A landscape with many valleys, sampled at points; each row gives a point and its height.
From any point a ball rolls to the lowest of the 2 points nearest to it. It stops when none of these is lower. Distance is the straight distance between rows; heights are no part of it.
Q_634 h=63.4: [130 102  51 115 155 170 106 121  93 165  95  71 117 149 144 101 105 186
 151  94 149 126 135 158 146 151 129  90 104 102 120  95 144  58  83 138
 173 162 117 165  72 147 174  69  43 137 113 172 127 121 128 169 101 144
  94 163 152 159]
Q_918 h=46.7: [ 56 113 157 113 128  96 137 132 144 151 114 124 133 242 129 117  90 102
 126 115 116 152 149 132 140  82 120 136 112 123 117 149  97 101 128 109
 111  98 187 114 132  53 125 128 108 154 120  95  87 127 156 155  87 146
 110 106 153 139]
Q_363 h=31.2: [100 160  74  94 142 140 151 131 180 116  94 125 146 145 175 118 125 135
 131 101 186 177  92 154  86 145 142 137  91  95 136 107 127  83  77 136
  96 122 112  60 120 168  99 113  66 100 163 154 153  85  84 181  88  75
 108 150 137 161]
Q_845 h=72.7: [142  96 147 182 130 125 112  60  99 119 114  86 127 102 152 119 144 177
 145 100 157 103  74 145 110 188  92  93 154 145 145 130 120 100  86 135
 157 162 124 205 117 183 166 115 139  86 155 149 146 136 111 124 154 111
 147 132 112 123]
Q_404 h=55.0: [173 102 134 137  98 119 149 127 120  99 160 155 135  99 109  99 109 129
 110 148 107  97  83 167 130  83 119 111  48 143  78 119 131 173 153 121
 174 134 139  63 137 123 158 149 164 143  96 119  88 117 193 136 129 162
 105 144 127 105]
Q_612 h=23.6: [ 99 100 113 165 165 108 151 105 128  68 110 117 141 160 109 160 108 119
 147 124 134 141 163  46 165 181  99  99  77 140  84  95 126 180 153 134
 128 105 118  93  62  71 134 145  73 129  91 124 130 117 148 145  62 219
 147 136  96  99]
Q_505 h=75.8: [ 88  84 151 199 118  96 117 103 133 108 109  95 157 154 180  96 120 147
 115  98 133 129 102 108 137 168  99 100 158 140 143 125 117  91 102  97
 108 140 165 205  98 143 153 132 123 103 129 128 132 129 121 113 135  91
 160 117 138  99]
Q_842 h=73.2: [131 121 104 122 108 117  61 173 150 150 101 148 121 120 132 142 125 115
 129 155 123 134 130 164 114 129  85 169 117  75 158 149 134 115 134 167
 106  98 146  87 122  75  69 151 109  96 132  78  76 139 142 124 149 130
 114 142 168 132]
Q_493 h=84.2: [165 132  92 104 131 113 135  98 124 107 156  76 162 152 143 128 173 168
 148 118 116 179  87  98 154 136 120 134 142 116 138 129 149 124  87 158
 136 154  84 162  95 154 187 155 132 141 164 140 100  75 112 134 162 111
 128 141 150 100]
Q_419 h=47.7: [170 115 156  69 107 140 100 161  78 164 126 126  72  87 106 151 130 129
 133 149 146 106 125 156  81  71 139 161 144 110 138 170 139 126 145 203
 145 147  81 105 149 129 110 121 158 120 141 159  69 160 151 128 181  94
 100 131 143 153]
Q_981 h=49.0: [179 169 145  97  96 182 101  92 129 190 126 147  87 111 109 113 116 115
 122 139  76 101 149 139 117  86 142 170 187 138 156 163 153 141 151  88
 131 153 146 115 181 153 104 109 141 156  94 112 104 123 139  97 148 150
 112  73 154 180]
Q_4 h=73.3: [141  76  95 152 156 160 169 152  86 149 133 168 172 100 156 144 140 144
 174 116 145 149  90 151 150 141 153 183  68 121  74 133 113 161 126 144
 162 145 128  90  99 127 151 130  91 150 107 123 165  94 138 177 118 179
 135 163 135  78]
Q_658 h=39.8: [148 166  81 116 135 184 118 115 174 125  93  70 134 126 159 110 139 121
 130 115 120 140  93 149  65 152  85  93 137  78 158 121 157  65  85 126
 101 144  79 109 112 161 146 141  99 112 154 150  86 120  80 143  94  63
 111 169 151 173]
Q_129 h=27.9: [123 122 116 129 135 122 111 186 172  61 149 132 139 157 120 135 145 113
 142 126  99 124 160  66 192 140 126 105 143 134 131 133 138 126 140 125
 104  79 111  81 160 118 130 103 147 225 139 128 145 111 115 129 113 147
 123 104  62 119]
Q_517 h=19.5: [108 131  90  67 145 132 111 177 144 140 100 149  69  95 161 141  84 135
 152 127 192 107 162 136  90 139 167 142  79 107  80 112 114 162 170 179
 119 102 142 100  84 138 130 107  57  79 102 155 120 146 135 150 109 127
 134 135 153 148]
Q_158 h=50.1: [142 122 169 154 150 165 194 122 141 112 144 122  81 128 107 122 121  72
 141 156  90  86 131  89  91 128 142 102  88 179  62 158 136 189 163 131
 116 126  71 109 128 160 143 119 128 155 112 102  91 149 192 131 149 163
 163 148 132 113]
Q_665 h=19.9: [118 141 150  79 141 138 156 155 123 112 123 122  56  68 128 159 169 122
 101  95 172 150 133 105 133 143 131 109 154 115 124 130 131 114 137 159
  72 111 116 130 181 179  63 157 141  82 152 153 132 125 116 105 133 114
 146 117 144 136]
Q_749 h=82.6: [188 142  62  85 120 147 120 154 113 133 119 115 130 105 143 133 187 173
 141 127 134 163 109 147 134 104 127 136 123 106 164 173 150  93  88 182
 150 161  76 142 150 181 113 150 152 164 197 137 106  79 121 157 168 110
 139 167 163 115]
Q_647 h=31.7: [137 122 101 128 151 139 114 145 168  94 116  51 136 135 165 127 142 116
 156  72 147 149 121 121 129 169 143  57 135 112 109 112 139  80  83 131
 115 120  97 161 130 213 170 116 116 134 152 209 108 108  89 131 117  61
 117 155 130 152]
Q_597 h=20.8: [ 94 169 104  71 138  89 159 111 168 103 107 107 102 156 139 149 138 128
 108 112 160 182 110 114 129 141 146 125  96 115 109  90 136 128 117 116
  76 132 132  72 137 143 138 124  92 121 122 135 162  94 131 136  73 152
 113 120 140 146]
Q_251 h=28.0: [ 98 157 148  96 137 109 143 130 138 149 127 152  64 130 147 158  97 113
 126 176 156 127 126 117  80 110 144 171 133 105  83 114 116 170 164 145
  94 132 131 112  96 111 104 175  91  49 101 107  98 132 169 118 126 139
 151 127 175 126]
Q_347 h=8.1: [121 146  93 151 167 149  68 138 141 155 103 137 123  67 131 107 101 148
 173 132 149  99 141  89  83 201 103 129 143 148 142  82 145 107 146 149
 128 137 109 168  97 126 147 111  69  69 146 144 170 140 105 137 131 164
 144 112  84 126]
Q_141 h=53.9: [167 117 175 132 140 174 192 107  94 131 138 131 112 109 109 126 141 132
 159 149 117  75 120  95  82 140 166 110 133 156  95 154 102 187 166 169
 168 121  53 144 109 164 157  95 132 135 141 149 106 162 134 164 173 156
 155 127 132 137]
Q_255 h=41.2: [ 73 153 123 129 155 107 164 120 147 158 103  76 117 243 127 153 121  95
 112  88 135 149 180 142 108 105 123 115 144 167 128 149 112  71  77 137
  88 125 108 173 124 126 146 109 110 129 179 123 135 149 129 155 106 120
 100 163 122 160]
Q_112 h=65.0: [134 100 169 146 113  83  98 145 114 107 143 147 116 125  98  99 112 134
 162 147 102 106 123  69 132 111 106 127 151 134 137 131 128 136 165 159
 130 131 110 129 132  71 146 127 183 144 127 138 100 142 141 121 155 137
 152  97  98 104]
Q_851 h=55.4: [160 149 131  92  79 123  22  90 106 150 117 150 106  98  86 102 123 153
 117 161  96 104 142 136 105 114 124 146 177  96 197 137 148 122 166 109
 152 144 196 123 154 100 120 124 158  97 106 130  92 146 115  71 126 130
 147  50 119 170]
Q_795 h=52.3: [137  94  88 132 117 123 134 141  98 145 116 122 110 107 143 112 113 154
  94 117 148 142  93 208 154 103 108 137  39 122 107 114 107 105 116 123
 193 146 176 106 151 131 131 161 145 125 117 117 117 121 205 135 136 156
 111 148 152 115]
Q_697 h=25.0: [ 95 143 114 173 129 103 155 106 153  83 118  81 127 168 135 133 128 106
  37 129 109 139 145 163 166 167  99  66  72 133  96  86 135 119 103  66
 124 153 146 125  97 141 142 153 122 142  91 118 139 128 172  96  91 155
 122 134 145 123]
Q_651 h=37.2: [154 124 121 185 118 137 108 154 168  79 134 104 161 165  98 153 137 105
 130 130  60 119 180 104 161 160 103  86 151 133 133 139 151 142 114 112
 117  98  75 145 102 119 124 126 122 209 130  95 114 146 127 118 127 160
 112 156  99 124]
Q_849 h=54.9: [176 103 166 144 112 144 179  77  81  90 161 123 193 139  95 112 169 159
 114  85  91 124 104 150 135 137 165 117 131 118 173 169 100 130 123 143
 194  90 130 172 130 152 120 123 181 148 160 145 127 136  75 143 148  97
 137 123 133 121]
Q_593 h=73.7: [158 101 156 179  85  96 120 160 136  95 160 153 182  84 120 151 112 105
 106 153 136 125  99 170 187 127  88  81  87 139 117 110 122 181 157 109
 132 103 142 137 116  92 102 196 196 100 115  73  98 144 129 110 140 100
 103 154  89  62]
Q_659 h=48.2: [ 96 106 130 136 115 125 166 116  93 165 130 114 134 123 122 147 126 105
  90 124 150 135 124 205 137 110 107 139  82 108 147 112  87  87  87 120
 153 158 136 154 114 106 105 151 133  80 123 123 138 168 151 144 128 109
  95 182 148 119]
Q_385 h=80.5: [170 118 120 107 104 147  81 124 118 151 131 136 130 104 107 113 150 158
 106 129 108 133 110 170 133  67 104 146 144 104 192 180 134  62 115 160
 170 124 144 125 186 134  84 134 193 138 193  91  96 104 120 114 169 111
 147 120 136 149]
Q_706 h=52.7: [107 144 154 112 120 143 163  84 131 141 142 160 116 217 130  64 128 155
 101 112  98 144 123 134 131 112 154 168 138 126 129 140 103  90 146  95
 126 124 215 129 142  79 127 134 135 145 102  78 130  70 142 125 123 133
 144  69 197 126]
Q_463 h=20.3: [100 185  86 144 149 134 100  94 137 209 129 156  98 110 151 102 135 143
 108 130 151 129 140 138 133 165 108 164 155 158 143 112 137  87  97 115
 115 160 185 169 163 154  98 138 118  70 140  58 216  82 150  97 122 135
 127 126 130 120]
Q_509 h=24.5: [184 142 114 129 157 140  92 144 144  92 105 159 129  95 128 147 107 135
 165 145 116 109 168  68 123 207 155 146 170 143 127 124 142 180 177 155
 132  82  94 148  87 121 120 112  80 125 134 120 143 140  88 117 152 158
 138  96 115 122]
Q_677 h=68.6: [116  94 121  95 144 156 172 128  81 138 103 140 122  94 126  73 126 141
 176 123 130  94  96 118  68 143 162 108  37 102  80 101 110 158 167 147
 163 127 152  73  99 112 170  71  70 109  63 169 105 151 142 177  77 182
 163 107 159 145]
Q_836 h=31.3: [ 85  63 158 175 134  82 160  84 103 108 115 120 141 160 104 124 114 120
 127 105  96 138 148 104 183 131  93 107  89 129 108 115 107 146 141 132
 157 129 149 140  84  57 119 163 108 118  83 116 125 133 168 135  93 171
 144 153 130  90]
Q_406 h=70.9: [118 145 136 143  78  83  77 153 119 152 141 151 154  69 110 163 108 117
 102 183 128 143 121 139 147 126  76 108 116  99 145  86 167 172 140 125
 122 178 140 121 112  52  97 179 161  83 102 100 100 160 150  81 135 136
 121 129  95  97]
Q_635 h=69.3: [148 126 127 163 101 109  93  68 106 115 133 106  97  80 136 142 162 165
  86 143 164 150  94 152 150 157  83 115 139 107 157 117 134 118 105 135
 136 158 127 187 147 141 103 156 167  72 150 106 127 125 138  75 164 116
 162 129 122 103]
Q_988 h=49.1: [162 115 136 158  91 118 197  84 126  60 152  95 184 180 113 113 169  99
 124 118  69 110 113 150 127 142 119  94  89 121 126 157 103 164 112 126
 169  99  99 147  84 155 172 161 158 146 132 162  57 131  94 145 128  97
 135 159 147  94]
Q_928 h=60.3: [164 134 120 130  88 128  84 103 136 119 100 103 110 150 176  88 116 162
 104 103 142 107 133 156 140 108 137 132 163 131 130 153 136  89 116  89
 158 121 170 180 154 177 150 125 160 160 141 139 102 100 146 100 167  76
 112  91 156 157]
Q_116 h=51.4: [139  61 170 160 130  80 152 143  73  77 124 141 155 127 185 111 124 180
 169  92 166 140  83  86 160 183 178 124 152 155 100 155  98 173 137 154
 162  66 141 181 101 163 170 120 165 130 148 154 115 104  99 149 170  63
 117  80 121 113]
Q_660 h=75.2: [150 110 121 131 145 138 148 163  77 197 132 144 129  77 158 140 137 148
 161 137 147 158  80 167 131  77 148 193 112 146 103 137 127 128 115 149
 149 201 123 107 149 159 183 137 144 165 140 133 162  90 159 152 158 143
 130 173 132  77]
Q_872 h=68.3: [136 132 159 175  91 102  62 125 133 140 125 147 144 120 103 104 106  95
 131 197  60 111  96 107  90 137  67 128 138 133 137 128 173 160 163 119
 100 181 138  96 113  58 115 151 133 113 103  94  67 146 165  74 149 159
 138 119 103 116]
Q_471 h=86.0: [ 48 128 172 128 126  66 122 140 108 156 142 134 158 162 130 123  89 124
 146 125 126 134 142  81 127 100 153 133 198 140 142  85 120  99 108  95
 106 179 153 169 110 105 170  92 133 140  96 171 174 144 105 130 102 106
 116 115 101 139]
Q_603 h=59.7: [127 163 137  70  89 133  97  82 147 130 110 108  82 152  94 102 125 152
  82 150 101 131 117 100  65 134 114 125 168  81 181  95 139  82 151 131
 130 150 143  91 135  97 104 160 123  95 118 141  69 118 140 101 101 133
 153  52 154 164]
Q_387 h=41.5: [ 99  99 164  92 111 100 106 173  93 175 125 110 109 165 110 156 104 114
 144 148 125 138 147 143  73  84 122 140 179  95 158 142 127 101 109 175
 124 157  84 143 102  73 124 114 118 114 128 176  48 172 127 142 145 101
  99 157 144 149]
Q_391 h=41.6: [156 205 126  64 134 196 123 148 164 170 116 133 102  67 128 132 129  93
 126 143 106 119 131 128  62 107 150 150 157 124 143 122 169 148 146  92
  89 153 116  42 167 184 110 109  86 143  90 132 135 126 115 112  91 149
 107 112 139 206]
Q_124 h=62.8: [158 140 131 119  89 165 125 115 121 165 146 199 153 104  53  81  93 131
 113 159  97  68 120 192  82  95 143 151  90 146 183 143 112 100 163 113
 164 123 169  69 142 104 112  89 144 132 112 113 143 155 111 140 115 139
 128 112 120 148]
Q_759 h=57.5: [122 125 206 156 101 138 168  73  97 132 148 160 128 101 134  99 121 123
 109 131 137 101  96 127 103 105 148 133 147 152 119 145 104 160 152  90
 137 127 154 170 143 146 145 126 168 100  97 137 152 155 101  98 134 102
 166 115 134  98]
Q_779 h=43.9: [145 153 141 137 115 176 163  68 101 179 175 175 101 106 112 140 147 130
  81 124 172 123 141 154 133  99 170 183 173 183 149 148 119 139 129  99
 125 146 123 205 169 163  54 138 147  89 157 113 194  94 132 106 174  95
 132 130 131 112]
Q_656 h=50.0: [ 89 170 119  96 168 128 172 108 135 196 115 145 119 189 123 168 115 122
 145 122 142 141 160 132  87 113 178 156 169 151 104 121 117 119 111 130
  88 150 106 141 111 118 136  88  71 118 149 102 197 124 109 166  96 156
 105 162 146 146]
Q_922 h=56.6: [182 121 112 114 104  94  67 116  80 114 149 121 181  58  83 125 146 173
 118 166 103 134  94 197 160 115  94 123 100  97 163 105 148 142 122 132
 194 167 148  91 130 103 144 113 166 141 121 108 155 143 122 107 135 153
 108 146 107 135]
Q_803 h=34.6: [ 94 121 141 102 144  91 125 150 102 184 125 141 119 119 121 153  88 115
 165 186 143 160 109 120  60  87 116 183 161 101 112 100 110 138 126 180
 106 190  97 114  95  49 132 173 109  70 116 138  97 154 149 131 139 130
 143 148 144 134]
Q_369 h=36.9: [150 158 136 104 131 116  99 120 157  80 117 148  98 155 162 138  98 131
 159 140 135 152 150  71 147 130 160 174 174 118 102 127 147 190 149 135
  92  90 127 120  86 115 121 145  81 151 114 105 111  64 116 115 155 111
 133  94 183 122]
Q_776 h=26.2: [127 161  78 115 141 135 129 199 206  71 142 118 133  95 149 150 102  95
 141 159 163 134 126 133  99 122 143 126  94 112 108 109 131 155 113 137
 118 115  53  44 128 137 137 124 122 158 146 160 124 113 135 135 122 119
 109 132  80 151]
Q_269 h=67.5: [122 101  84 173 143 118  68 145  97 100  72  87 171 129 154  84 105 160
 156 138 128  90  61 210 128 130  67 120 106 144 103 120 136 102 102  96
 178 143 164 132  91 144 218 115 110 148 126 137 129 139 129 150 143 130
 130 114 113 133]
Q_801 h=66.4: [135 153 115 120 131 164 114 122 105 142 120 206 175  90  92  52 116 135
 169 152 112  63 121 146  90 148 169 147  68 144 133 123 127 171 200 118
 164 113 189  91 100  97 156  75 104  90  91 141 150 155 119 139 105 160
 167  83 141 138]
Q_507 h=51.9: [164 178 112 123 119 140 153  81  96 146 176 143  94 155  98 154 126 151
 102 148 159  99 168 134 116  95 173 168 179 184 133 139 125 155 130 148
 151 152  72 201 110 136 103 144 137  93 185 131 140 124 141 122 205 107
 113 141 150 117]
Q_123 h=44.3: [157 140 118 150 116 157 165 130 156  98 150 108 173 152 107 150 156  91
 121 137  77 113 129 140 104 133  98 110 121 119 155 155 130 124  96 141
 130 116  55 108 130 122 128 143 154 154 160 129  75 151 112 144 145 110
 115 169 134 125]
Q_898 h=57.7: [133 183 150  86 133 149 191 102 133 133 174 141 132 151  91 139 127 121
 144 158 114  89 165  82  72  96 173 154 181 165 125 128 120 183 151 130
 140 143  41 150 107 135 151 115 118 137 151 165 134 151 106 146 155 127
 133 138 124 147]
Q_186 h=82.5: [111 157 180 129 102 113 113 109 121 134 142 158 167 166 120 133 137 122
  94 114 108 126 161 112 128 110 160 132 215 110 194 129 118 106 106  87
 108 126 143 170 135 122  92 113 146 107 139 121 170 139  59 114 119  93
 118 113 122 144]
Q_293 h=40.6: [ 87 148 133 105 117 122 174 141 144 142 147 154 147 147 159 133 118 111
  86 104 177 144 113 174  85  87 154 168 121 130 151 123  89  99  92  94
 105 120 143 114 130 155 102 126 127  78 154 136 165 110 112 153 105  59
  98 149 124 146]
Q_723 h=60.4: [184 120 163 140 121 159 147 127 113 109 142 154 165 109 121 125 184 144
 128 100  81 140 124 134 176 156 152 126 166  89 149 183 123 134 136 134
 137  70 132 162 174 153  69 146 154 162 124  85 133 140  77 115 149 121
 157 126 142 106]
Q_805 h=44.1: [116  82 179 165 139  90 177 132 120  49 153 157 140 137 175 121 115 120
 137 144 146 148  93  46 150 156 115 123 130 142  93 139  79 187 154 154
 142  72 110 144  94 128 153 186 168 115 116 141  94  97 124 157 158  98
 156 117 108  87]
Q_523 h=33.1: [122 145 178 111 156 174 158 156 151 142  87 125  98  78 148 168 137  73
 130 110 143 127 151 126  76 126 115 141 196 127 128 182 136 137 153 114
  77  82  99 129 192 172  61 136 141  92 144 132 114 157  78 111 133  83
 145 125 140 166]
Q_696 h=57.9: [123  96 141 124 119 121 182 151 127 101 156 158 123 141 108 138 101  94
 113 133 146 117 144 132 128  96 130 119  49 134  79 125  83 172 155 157
 151  80 115  90 135  87  94 155 146 117 128 111  98 108 186 153 132 143
 111 168 124 113]
Q_120 h=77.8: [148 103 140 129 119 103 104 121  73 152 148 134 170  74 150 124 156 154
 123 118 134 145  48 170 130  68 126 169 147 119 164 155 124  80  90 130
 159 174 153 137 162 170 155 120 189 138 162 112 161  97 105 127 140  91
 135 135 124 116]
Q_411 h=51.6: [111 159 169 180 122 165 135  88 150 166 124 146  85  82 110  92 109  94
 130 160 105  69 155 115 104 148  99 136 156 184 132 122 141 170 168  79
 105 134 149 156 157 147 131 123 125 124 107 111 162 172 133  89 129 153
 159 105 107 115]
Q_685 h=64.9: [134 118 135 126  96 124  79 155 117 147  88 128 102 125 163 116  90 137
 106 102 158  80 155 183  85 112 131 127 155 101 152 163  96  92 129 120
 157  94 168 176 131 128 103 125 147  83 143 155  89 163 117 109 161  66
 113  99 146 170]
Q_230 h=70.8: [108 132 116 152  93 134  74 162 173 155 102 120 121 132 108 118 113  99
  91 167  83 100 138 154 105 147  67 102  98 120 149 142 153 107 139 103
 106 131 175  79 148  96  91 138 122 108 109  77  63 162 194  97 120 163
 114 102 110 138]
Q_185 h=71.0: [110 111  67 156 154 158 138 181 146 117 127 163 177 108 129 110 106 120
 144 118 135  88 125 118 157 140 130 150  66 162  86  98 127 138 140 119
 150 111 143  84 142 117 164 110 108 165 117 117 183 129 151 144 108 187
 138 120  84  99]
Q_462 h=31.0: [138  87 113 127 149 129 138 130 115 104 136 108 163 122  79 136 128 129
 171 134 116 137 136  49 107 158 119 112  77 103 115  81 126 154 157 165
 159 129  72  82  70  61 143 107  82 140  97 167  91 122 127 170  94 208
 136 113  82 136]
Q_297 h=61.8: [111 134 160  99 117 122 176 134 141 103 158 140  93 133 150  90 120 130
 128 134 142 130 102  73 118  85 156 136 122 143 105 122 109 143 148 118
 111 123 131 103 167 145 161 130 168 170 119 163 117 105 154 119 124 116
 158 104 128 110]
Q_797 h=37.3: [115 111 127 107 135 134 152 151 117 130 151 105 131 139  80 152 135 124
 152  94 116 115 182 102 123 120 155 108  97 115 113 102 122 138 128 135
 149 138  87  97 119  97 144  74  92 175  95 170 147 144 138 140  73 192
  95 132  98 151]
Q_925 h=60.2: [146  94  54 116 158 134  76 144 103 156  83 107 140 126 154 142 101 189
 184 133 155 156 118 142 140 150  99 163  99 102 131 100 148 101 105 163
 151 144  95 132  49  87 152 110  39 135 130 115 121 113 116 178 142 161
 122 151 151 132]
Q_107 h=6.5: [101 159 145  77 137  97 155  93 131 109 139  76  55 141 146 145 175 140
  75 108 177 182 124  87 145 127 162 103 150 133 126  99 144 120  95 119
  42 148 130 138 147 193 100 151 145  87 128 176 146 102 132 121 116  73
 109 125 151 155]
Q_793 h=34.4: [149 197  85 109 134 169 113 167 213  92 108 141 140  93 135 110 111 113
 125 137 121 103 131 107  69 138 118 146 116 140 142 100 156 146 146  88
 106 100 116  46 146 146 130 114  90 148 132 129 138 112 111 126 102 147
 120  81 104 160]
Q_193 h=69.4: [173 107  74 150 142 133  44 188 112 114  95  88 146  91 173 124 138 157
 179 124 123 113 136 191 160 127 109 113 147 107  99 132 159  97  89 120
 165 152 123 163 134 178 177  93 119 188 131 133 143 127 111 126 145 122
  90 160 130 150]
Q_27 h=37.8: [ 90  73 168 143 159  82 206  78 109  84 169 113 128 190 138 138 145 117
 111 107 124 173 124  59 192 130 118 113 111 148  86 128 104 153 139 169
 135 105 100 154  98  89 149 184 130 135 102 151 114  96 157 152 123 127
 153 149 135  74]
Q_15 h=13.3: [123 149 127 144 141 103 150 119 152  78 129  84 123 189 133 207 166  80
  66 133 121 184 178 154 217 148 129  71  83 116  98 132 136 154 109 104
  80 108 145 131 121 126  94 159 153 154 118  75 129 132 135 105 103 155
  98 158 146 135]
Q_530 h=66.3: [177 105  45 139 148 159 125 153  95 165 103  97 133 121 175 134 156 163
 165  87 128 143 141 178 158 146 163  97 105 128  99 138 148  98  77 131
 171 184 103 166 100 217 184 108  89 173 147 178 169 106 119 161 124 123
  90 200 158 117]
Q_909 h=44.2: [ 99  84 134 126 149 129 204 140 118 146 160 117 170 166  86 166 158 118
 127  68 113 149 161 132 173 102 139 108  85 116 133 140  86  88  94 141
 160 117 116 114 142 102 130  98 130 189 133 149 152 140 122 163  89 147
 113 171 101 130]
Q_616 h=68.2: [127 113 114 136 133 102 114 136 117 105 178 184 169 101  76  83 117 146
 149 140 102 111 133  70 159 137 141 129 105 155 133  88 134 156 169 121
 150 144 145  90 126  69 168 118 155 164  88 134 179 125 123 129 109 177
 143  89  80 112]
Q_346 h=32.2: [ 86 137 136 146 143 127 149 104 106 187 157 150  79 167 169 112 143 141
  78 108 155 145 137 117 157 119 175 186 152 188 114 127 111 117 106  92
  81 138 187 176 159 163  83 137 129 112 134  86 232  83 160 129 138 102
 114 115 127 108]
Q_508 h=39.2: [ 68 109 136 154 154  96 104 135 134 127 111 140 108 183 137 136 106 103
 117 117 119 140 172  78 187 142  94 136 116 151 119 134 124 126 158 131
  89  87 186 145 127  65  99 150 109 135 122  79 137 136 143 123 132 157
 151 122 129  91]
Q_82 h=57.6: [149 127 171  86 136 151 171 102 108 122 141 140 112 160 155 124 219 141
 123  95 108 175 139  81 192 124 179 113 185 107 163 171 137 120 126 119
  86 103 140 151 174 179  74 117 146 191 121 142 142  84  70 122 130  97
 161 111 166 110]
Q_716 h=5.5: [ 68 148  88 148 139 105 101  92 154 164  99 108 107 120 135 111 103 160
 106 118 155 128 126 107  92 208  95 118 139 151 150  72 140  89 116 126
 104 166 151 155  92 128 116 142  80  39 147 119 205 124 146 114 109 143
 140 119 100 132]
Q_745 h=44.4: [102 137 172 138 158 167 150 157 180 138  94 123  86 112 132 141 106  57
 143 145 104  78 161 110  59 128 130 131 135 166  91 173 133 170 177  87
  72  87 119 101 149 157 106 108 111 126 122 120 114 194 136 110 126 139
 151 128 110 168]
Q_984 h=65.4: [151 123 156 138 122 130 110  67  86 127 152 158 103  77 116 113 196 152
 135 131 139 145 119  97 167 182 123 145 172 113 166 150 131 118 145 152
 119 122 160 189 172 145  75 121 149 100 122 118 176 131 101  90 152 128
 191  91 131  93]
Q_592 h=21.8: [101 101  91 135 174 133 128 136 154 109 106  76  90 134 162 157  97 133
 150  71 179 145 143  93 135 188 169  64 112 146  75  75 122 103  90 131
  95 123 107 146  84 200 158  96  67  89 129 202 149 116 127 157 104 110
 108 162 111 142]
Q_868 h=45.8: [102 167 145 108 122 106 119 159 199  61 102 139  85 157 176 125  90  72
 137 130 161 132 156 106 164 122 161 123 144 130  86 140 112 195 162 103
  80  57 160  93 134 156 121 116 117 150 102 155 102 127  99 112 119  83
 112  96 137 136]
Q_832 h=26.7: [113 154 134 139 152 130 173 106 131 124 121 108  94 145  83 199 180 103
  68 126 123 163 160 124 163 163 101  82 107 139 122 129 150 119 130 141
  80 123  90 144 167 112  77 142 150 120 158  69 165 151 145 121 124 183
 133 142 127 115]
Q_247 h=51.5: [107 116 143  95 134 105 178 146 138 123 140 107 157 204 133 129 183 107
 136  69 115 182 135 124 173 104 165 124 150  85 133 179 115  97  84 152
 114  88 121 152 150 148 106 118 135 169 152 139 116 101  96 155 115  75
 122 151 151 123]
Q_132 h=36.1: [124 141 138 135 155 156 175 128 124 167 150 170 134  88  71 175 163  96
 122 146 103 131 129 135 127 150 128 128 104 137 133 122 132 134 133 132
  99 132 113  87 171 104  85 107 128 124 127  66 200 161 121 134 108 202
 141 138 100 108]
Q_374 h=78.9: [121 128 141 168 123 113  92 102 143 120 159 110 168 128 168 120 177 139
 108 129  87 134 148 110 172 155 114  90 216 122 154 128 146 110  82  69
 109 153 116 207 129 167 139 107 151 157 123 123 175 146  78 100 112  98
 131 144 116 107]
Q_334 h=32.9: [ 65 140 133 153 120  94 146  96 152 109 109  53 101 247 123 124 116 108
  87 112 104 134 168 104 154 124 105  58 132 154 131 115 114  99 102 104
 105 138 134 181 106 119 168 143 116 153 129 152 106 148 165 115 101 128
 116 146 132 131]
Q_883 h=69.5: [158 128 142 124 102 113  72 136 117 105  93 140 125 117 176 144  88 153
 152 161 164 110 100 155  82  98 121 182 151 100 140 150 112 151 164 145
 126  99 139 131 111 104 111 162 129  72 154 126  67 136 112 116 183  58
 135 106 164 130]
Q_492 h=56.0: [122 138  95 102 167 144 124 103 128 178 127 100 144 185 133 161 110 137
 177 125 135 171 135 101 111 139 136 145 164 109 123 101 151  91  86 161
  99 157  78 160  65  97 163 113  28 120 151 113 143  92 111 159 115 135
 118 170 175 115]
Q_237 h=60.5: [105  82 109 142 120  68  62 153 114 126 133 136 217  73 100 100 128 162
 130 122 115 129  99 177 199  95  96 118 114 105 153 121 142 104 107  88
 183 141 199 136 132 111 159 123 175 129 117 131 158 165 121 107  98 127
 126 118  99 114]
Q_204 h=76.5: [190 105 179 149  78 140 124 147 140 109 158 135 142  99 112 129 119  99
 109 134 138 102 114 175 140  67 120 118 125 146 132 156 114 159 144 109
 130 102 120 138 158 137 100 165 213 133 134 114  55 167 123  94 166  61
 109 138 110 115]
Q_610 h=15.7: [125 140 128 130 132 136 145 212 207  78 123 112 125 122 132 155 144  70
 128 125 131 147 115 123 147 116 126  89  81 125 107 157 134 135 104 124
  89 101 106  36 204 157 128 129 164 214 141 147 112 111 158 114 117 122
 104 136  85 141]
Q_144 h=58.0: [104 178 130 123 115 157 129 113 151 191 146 210 155 138 115  81  83 131
 132 148 122  92 128 158  83  90 145 192 143 164 152 135 110  96 159  86
 138 121 227 105 159  89 127 123 158 102 113  76 152 108 122 119 119 112
 160  68 148 141]
Q_572 h=52.6: [190 107 123  87 111 113  61 144  76 127 123 144  90  26  78 134 157 150
 127 154 126 107 116 159 131 125 128 123 104 100 168 130 154 154 162 187
 172 141 123  81 168 120 108 117 183 119 135 137 122 160 138 108 156 156
 129 125 109 128]
Q_680 h=55.1: [150 182 122 133  83 163 107  73 143 153 152 136  90 126 145  98 110 147
  85 154 130 120 113 125 141  90 110 160 180 167 156 128 148 104 138  67
 141 149 171 158 185 155 125 157 190 154 120  80 131  90 161  76 146 108
 123  67 121 151]
Q_936 h=64.0: [119  51  99 180 148 108  92 159  75 122  91 114 190  92 118 113 131 152
 189 108 126  86 121 195 196 131  82 110  70 138 101 133 131 127 128 139
 200 113 173 120 114 114 164 104 143 147 111 137 131 184 130 140 140 149
 120 150  88 119]
Q_856 h=43.8: [130 159 131 104 125 117 129 144 160 139 177 149 157 150  63 147 141 113
 100 168 104 141 131 102 119 105 104 140 133 130 156 103 171 126 120 119
 104 151  80  55 170  64 122 130 163 162 151  77 145 118 147 122 137 178
 115 120  98 131]
Q_662 h=3.9: [110 125  90 101 155 136  92 209 156 100  95 103 108 114 160 173  86 112
 195 106 189 142 159 117 124 162 159 101 123  92 103  96 116 136 130 162
 113  76 104 112  90 133 129  72  52 121 118 203 111 134  72 152  85 116
 103 139 104 149]

For each start below, name the point where the ball stops.
Q_404 -> Q_107
Q_193 -> Q_15
Q_269 -> Q_662
Q_801 -> Q_612
Q_471 -> Q_610
Q_186 -> Q_610
Q_297 -> Q_107
